Points on a hilly landscape, in no order, each with its height.
A ball rolls from a point to the lowest of its 3 nearest points, and stops where none of them is lower. Distance is the straight distance between rows; heights are no part of it.
(645) h=5.31: [103 119 121 175 145 138  94 143 118 114 164 114 135 150 121 138 158  83
 116 107 113 123 115 148]
(879) h=5.43: [143 117 136 136  62 189 189 125 135 104 110 135 177 139 190 113 140 153
 227 148  89 102 141  50]
(857) h=4.56: [ 96 121 131 147 187  86 139 100 172 141 129  79 137  58 109 172 126  89
  95 135  89 105 103 109]
(670) h=2.73: [ 90 101 157 205 165 121 151 128 132 121 171  98 180 150 121 171 146  44
 137 103  93 102 121 102]
(343) h=6.37: [136 141  99 157 114 169 125 151 107 113 130 151 153 184 145 116 149 111
 170 129 133 162 132 158]
(55) h=2.50: [150 151  97 100 116 146 110 135 123 121  89 152  56 189 115  88 117 196
 125 110 184 169 171 157]
(1039) h=4.28: [109 132 122 143 190 112 152  97 161 145 103  94 151  70 110 187 124 101
 106 139  66 113 100 115]
(768) h=1.63: [ 96  88 164 102 137  73  90 132 137 154 191  94  82  68 124 126 136 120
  35 129 174 137 100 154]
(373) h=3.31: [145 127 159  93 124  93 108 118 108 148 104 148  97  90  95 121 108 146
  92 133 136  99 126 119]
(1113) h=4.49: [ 79 125 121 106 145 107  48 149 184 127 137 127  72 132 167 126 157  93
 115  40 194 172 161 183]
(1038) h=3.97: [ 98 110 156 135 170  76 116 120 149 140 148 103 133  71 110 144 142  92
  88 114 118  95 116 108]
(516) h=2.43: [153 146 117  88  96 126 114 132 106 115 107 155  65 171  98  92 118 215
 110 148 179 140 167 151]
(333) h=4.30: [170 117 134  60 108  87 126  93  96 146  75 129  64  90  86 111 103 208
  96 133 157 101 133 130]
(695) h=2.53: [143 164  83 110 108 163 122 139 115 120  87 146  61 206 132  77 107 194
 141 103 186 177 178 156]
(1084) h=4.76: [135 130 115 144  89 180 157 137 109 110 138 148 175 172 167 107 147 131
 209 162 125 133 142 108]
(138) h=2.32: [160 156 106 110 133 144 181 110 126 148  93 125 169  95 135 145  93 142
 150 151  98 124  99  84]
(676) h=3.13: [177 147 144  94 116 113 138 111 101 141  91 142 124 118 106 119 106 161
 124 144 133  96 124 115]
(108) h=2.91: [142 153  98 111 114 148  95 150 125 121  89 157  68 180 121  99 125 165
 125  97 175 167 168 175]
(363) h=3.27: [156 148  96 109 140 166 212 118 132 122 108 108 159  70 120 163 109 183
 143 196  68 159  92  82]
(1090) h=4.58: [150 135 126 133 103 159 199 120 142 132 128 146 195 118 162 133 103 121
 187 137 101 120 129  75]
(13) h=3.37: [166 157 110  73 120 145 191 106 116 135  79  91 128  92 123 124  83 208
 147 170 107 140 105  91]
(950) h=4.29: [ 86 101 112 161 194 101 149 100 183 126 129  53 154  51 111 202 122  89
  76 149  62 110 105 115]
(881) h=3.06: [160 157 103  93 115 155 192 109 129 146  85 116 150  88 145 114  82 184
 162 166 105 128 104  71]
(1025) h=3.47: [162 148 145 112 134 108 138 124 106 146 109 145 144 119 106 126 115 136
 126 133 120 106 133 110]
(967) h=2.07: [168 141 134  78  98 110 141 119  99 120  96 141 109 158 114  77 106 212
 124 149 158 112 138 124]
(704) h=2.62: [157 151 116  82 140 118 152  95 110 152  81 118 117  80 108 136  98 182
 125 146 111 120 107 111]
(59) h=2.51: [ 87 101 149 170 149 104  88 149 126 111 178 104 118 114 126 138 148  75
  87 112 132 111 112 130]
(386) h=2.68: [161 144 117 105 109 165 191 111 144 136 101 125 177 108 151 139  95 154
 172 149  88 123 105  72]
(569) h=4.07: [125 140 123 111  61 178 168 143 111 105 112 142 147 182 166  72 145 180
 198 166 146 134 155 108]
(14) h=1.12: [ 99 101 136 209 145 140 120 131 110 110 169 106 171 170 129 154 154  49
 139 103 102 119 115 129]
(141) h=2.69: [119  96 124 209 128 149 159 127 112 121 163 127 204 190 156 154 145  68
 197 122  96 138 116 127]
(1080) h=3.59: [ 85 112 108 125 128 116  47 155 166 121 165 106  75 115 162 133 146 108
  79  90 168 159 128 187]
(577) h=4.64: [116 125 132 167 144 128 102 135  99 117 154 136 149 165 121 138 146  96
 128 118 109 128 123 141]
(1078) h=3.76: [139 140 125 108 110 120  95 144 112 114 116 155  68 146 103 112 128 175
 103 130 156 133 156 159]
(639) h=1.10: [155 145 133 106  98 137 135 139  97 111 117 152 111 169 113  96 118 179
 133 165 162 128 160 142]
(482) h=4.24: [140 129 116 155  99 157 159 134 112 120 145 156 181 166 156 127 140 107
 197 148 123 128 134 112]
(800) h=2.60: [118 131 164 133 143 100 113 123 118 139 145 139 129 107 105 132 133 108
 104 125 117  97 120 119]
(287) h=2.65: [132 156  94 115  98 180 150 146 122 113  95 150  93 203 144  65 118 189
 167 128 173 165 171 146]
(914) h=4.21: [155 144 125 137 133 130 178 115 144 140 122 137 195 119 135 155 105 108
 163 131  92 112 115  93]
(238) h=1.01: [ 92 108 162 153 150 104  91 138 120 129 167 115 112  98 112 132 136  90
  91 120 128 104 115 127]
(488) h=1.87: [150 156 118 104 160 117 163 102 121 152  85 125 140  80 108 158  96 148
 130 153  98 121 102 103]
(332) h=4.50: [144 152  97 120 101 168 123 152 105 105 108 151 111 183 125  94 130 159
 154 130 162 160 162 160]
(452) h=4.31: [144 116 142 158 131 149 173 132 126 134 156 147 209 156 147 156 129  83
 189 133  93 113 134  99]
(64) h=3.07: [ 97 106 125 130 128 120  56 154 138 117 150 118  71 122 127 126 145 121
  80 111 145 144 123 167]
(542) h=1.96: [104  88 157  92 130  59 101 126 138 160 176 111  70  61 117 113 135 134
  38 122 173 133 109 161]
(590) h=4.53: [158 114 148  82 113  95 104 123 111 130 108 150  67 118  83 108 126 186
  75 132 160 121 149 134]
(839) h=1.86: [111 102 117 192 135 147 124 133 108 113 158 127 174 177 137 148 152  71
 161 110 105 138 116 142]
(737) h=3.45: [ 94 115 123 149 141 129  57 154 139 113 149 118  82 135 133 125 144  97
  94 101 136 144 129 174]
(301) h=4.67: [121 130 109 136  71 198 168 140 108  94 120 144 161 181 167  81 145 144
 214 163 138 144 153 117]
(1146) h=4.04: [139 157  87 118 114 166 100 148 119 117  83 162  89 192 130  94 127 146
 146  91 165 174 164 163]
(1004) h=5.36: [146 133 136 143 121 150 189 119 137 134 138 140 204 134 158 144 122  95
 187 136  95 113 122  85]
(1106) h=3.89: [150 151 132 126 146 123 165 103 125 153 109 137 173 109 125 140 109 115
 139 138  92 108 118 100]
(732) h=5.99: [121 135 126 141 118 124  88 143 107 121 137 149 104 147 113 119 142 125
 107 128 134 133 136 154]
(78) h=2.28: [ 92  93 157 146 150  86  93 138 142 129 190  95  97  75 123 132 147  92
  66 117 160 122 107 129]
(178) h=5.81: [136 142  98 142 110 172 123 139 110 112 114 154 129 188 148 104 143 127
 160 127 148 160 147 171]
(1116) h=3.52: [129 110 112 180 111 174 146 137 104 116 154 150 191 180 159 132 151  91
 199 140 114 140 126 131]
(527) h=3.99: [136 137 140 137 127 138 109 142 100 118 142 156 147 156 118 129 137 124
 141 134 127 121 133 135]
(1140) h=3.05: [113 123 155 182 152 123 129 127 118 130 164 118 170 165 125 150 143  71
 131 114  96 112 123 113]
(830) h=3.12: [135 145 104 111  84 172 157 143 103 106 111 145 120 189 148  72 128 182
 168 156 159 150 160 144]
(1060) h=3.46: [163 145 138 110  95 149 173 118 123 135 120 136 172 128 149 116 109 149
 182 153 112 104 127  91]
(242) h=3.69: [ 87 109 113 150 137 130  50 145 167 111 155  96  97 124 170 134 152  82
  92  77 165 158 131 188]
(80) h=5.20: [142 144 133 126  77 166 167 136 104 115 137 142 173 166 150 104 129 147
 189 154 128 123 147 112]
(58) h=4.46: [118 142 112 104 117 126  69 147 135 116 113 147  46 144 108 123 134 166
 102 107 168 160 158 180]
(850) h=3.08: [166 151 142  97  83 135 157 121 112 127 108 139 149 150 134  93 102 178
 158 155 139 106 141 105]
(271) h=4.98: [142 112 138 152  78 178 185 132 129 115 138 150 195 148 177 127 135 116
 220 145 103 119 141  79]
(976) h=6.89: [117 119 101 181 152 151  86 144 129 113 128 147 139 185 150 128 169  87
 148  86 131 152 133 173]
(682) h=5.28: [ 96 114 149 182 184 102 153 109 175 128 135  78 177  91 107 176 132  56
 102 118  95 101 117  94]
(158) h=2.96: [ 89  95 157 112 159  65 117 120 159 153 171  98 104  44 116 135 143 103
  55 130 159 103 100 128]
(783) h=3.58: [137 115 158  96 111  84 101 128 107 144 122 145  81  91  91 114 128 160
  77 127 147 112 137 139]
(555) h=2.23: [140 142 134  96 153  92 126 108 115 149  83 133 101  61 101 136 106 155
 109 131 119 110 117 121]
(413) h=2.52: [ 83 100 142 128 133  99  64 156 137 125 189 103  84  99 127 134 139 111
  71 111 162 135 110 157]
(1054) h=6.92: [ 90  99 113 174 155 144  71 147 151 105 145 107 124 155 151 135 162  70
 111  73 135 140 132 171]
(12) h=2.24: [116 117 151 186 155 122 163 121 129 143 155 117 200 158 130 170 143  55
 160 114  86 117 125  98]
(114) h=2.70: [123 102 153  86 117  80  79 131 117 142 152 140  64  85  95 118 133 151
  61 124 147 127 120 144]
(1014) h=3.20: [135 142 115 137 180 130 185 109 155 134 106 111 173  86 114 183 107 111
 139 143  56 125  93  93]
(791) h=3.17: [149 151 105 135 151 152 195 107 151 135 108 127 191 102 144 162 103 119
 154 147  78 135 100  85]
(954) h=3.36: [156 138 108 120  94 183 208 119 154 118  97 126 189 100 171 130 105 145
 190 144  91 117 108  56]
(416) h=3.77: [163 146 133  83  82 151 182 106 130 130  87 110 153 127 164  91  99 184
 174 150 113 105 119  83]
(167) h=0.67: [ 89  80 124 229 149 145 129 134 130 115 168  98 186 179 133 164 158  31
 155  96  98 128 113 129]
(582) h=4.39: [112 131 155 151 166 100 131 124 140 144 134 112 150  99 112 146 132  83
 112 121  99  93 117 106]
(751) h=2.58: [174 146 131  85 101 115 153 111 114 138  80 124 123 130 123  96  89 199
 141 156 138  99 126 111]
(715) h=3.19: [119 118 166 110 130  90  87 135 123 132 149 137  90  94 101 129 130 133
  77 133 135 112 125 135]
(802) h=5.91: [125 141  99 145 129 164  85 142 129 112 100 155 117 183 138 117 146 116
 142  97 149 172 155 176]
(426) h=2.67: [149 157  94 114 160 142 188 104 140 141 102 114 167  81 120 172 104 134
 136 164  67 142  91  98]
(686) h=4.63: [131 142 128 128 177 114 146  95 152 158 111 113 144  76 114 163 114 110
 119 127  90 107 100 107]
(688) h=3.56: [154 147 135  91  67 153 173 129 119 117 114 136 148 156 148  69 124 183
 181 168 146 115 150 109]
(1100) h=6.09: [ 99 114 157 169 160 105 128 126 125 123 163 105 156 114 108 153 137  69
 113 122 101  97 120 100]
(342) h=2.49: [ 98 114 131 104 116 104  56 154 144 124 151 129  60 113 120 126 129 140
  61 115 165 163 135 176]
(571) h=2.72: [152 148 140 116 109 138 142 133 100 117 130 156 145 162 125 115 121 138
 154 149 141 125 141 130]
(1055) h=3.88: [168 127 146  77 115  96 128 103 105 146  82 140  84 102  87 121 105 182
 104 141 140  99 125 130]
(275) h=2.85: [128 119 128 184 124 152 149 130 110 124 164 140 184 177 146 140 139  86
 179 127 106 130 127 123]
(6) h=2.00: [101  98 152  94 113  78  73 144 140 146 169 117  60  82 115 123 133 137
  50 131 168 155 120 162]
(812) h=3.71: [134  99 155  63 108  62 105 107 113 156 136 141  49  66  91 108 124 169
  60 125 154 118 127 155]
(25) h=6.72: [113 128 101 149 146 147  68 148 139 113 116 139 111 167 151 123 164  94
 125  78 133 159 138 176]
(255) h=2.31: [173 140 131  64 104 110 139 122  93 115 101 150  78 162 102  71 113 235
 104 160 176 111 162 132]
(624) h=3.55: [116 107 159  88 141  67 112 114 138 163 126 128  75  57  94 125 130 130
  74 117 138 101 110 130]
(307) h=2.59: [ 94 101 132 105 123  91  56 150 157 136 189  93  65  99 142 129 134 119
  45 113 191 165 112 180]
(838) h=3.91: [128 129 143 159 166 122 166 108 160 142 131 118 195 124 122 171 133  72
 145 122  79 109 117  94]
(667) h=0.87: [ 98 134 107 115 128 123  43 149 164 122 128 131  48 133 135 123 135 123
  98  83 169 165 145 186]
(177) h=5.37: [147 136 142 144 131 133 155 124 118 139 153 138 174 147 139 147 127  94
 160 134 109 106 129 107]
(983) h=1.99: [117 152 113 110 139 137  66 145 161 124 104 153  71 166 145 108 143 114
 132  50 178 174 183 164]
(210) h=2.64: [ 76  97 123 154 141 118  63 153 146 111 175  93 100 116 151 138 138  90
  78 113 154 131 121 158]
(212) h=3.90: [112 126 111 150 200 121 165  98 169 126 111  91 174  76 103 197 114  88
 104 148  49 117  93 105]
(278) h=3.11: [113 123 147 112 160  82 125 101 142 152 116 115 102  54 106 145 126 122
  93 128 117  95 104 123]
(921) h=5.56: [133 148 103 127 119 143  87 143 119 114 114 159  76 170 111 111 142 148
 117 117 154 167 149 169]

Where does a ball stop that starts at each point below?
(1054) => (238)
(976) => (639)
(242) => (238)
(275) => (167)
(1116) => (167)
(178) => (639)
(921) => (639)
(577) => (167)
(1100) => (167)
(688) => (639)

Call two points neighbours if one is among the 3 nearest of the other. Go from one point of each pair to the other, from neighbour to neighbour, staying as low as possible. Name the highest point that can't be avoided.
(12) and (667) => (914)
(639) and (138) => (676)
(488) and (555) => (704)
(12) and (167) => (670)

For each start below, name every point that the ball comes to, in order.
(1055) => (676), (751), (967), (639)
(1084) => (482), (275), (839), (14), (167)
(682) => (582), (800), (238)
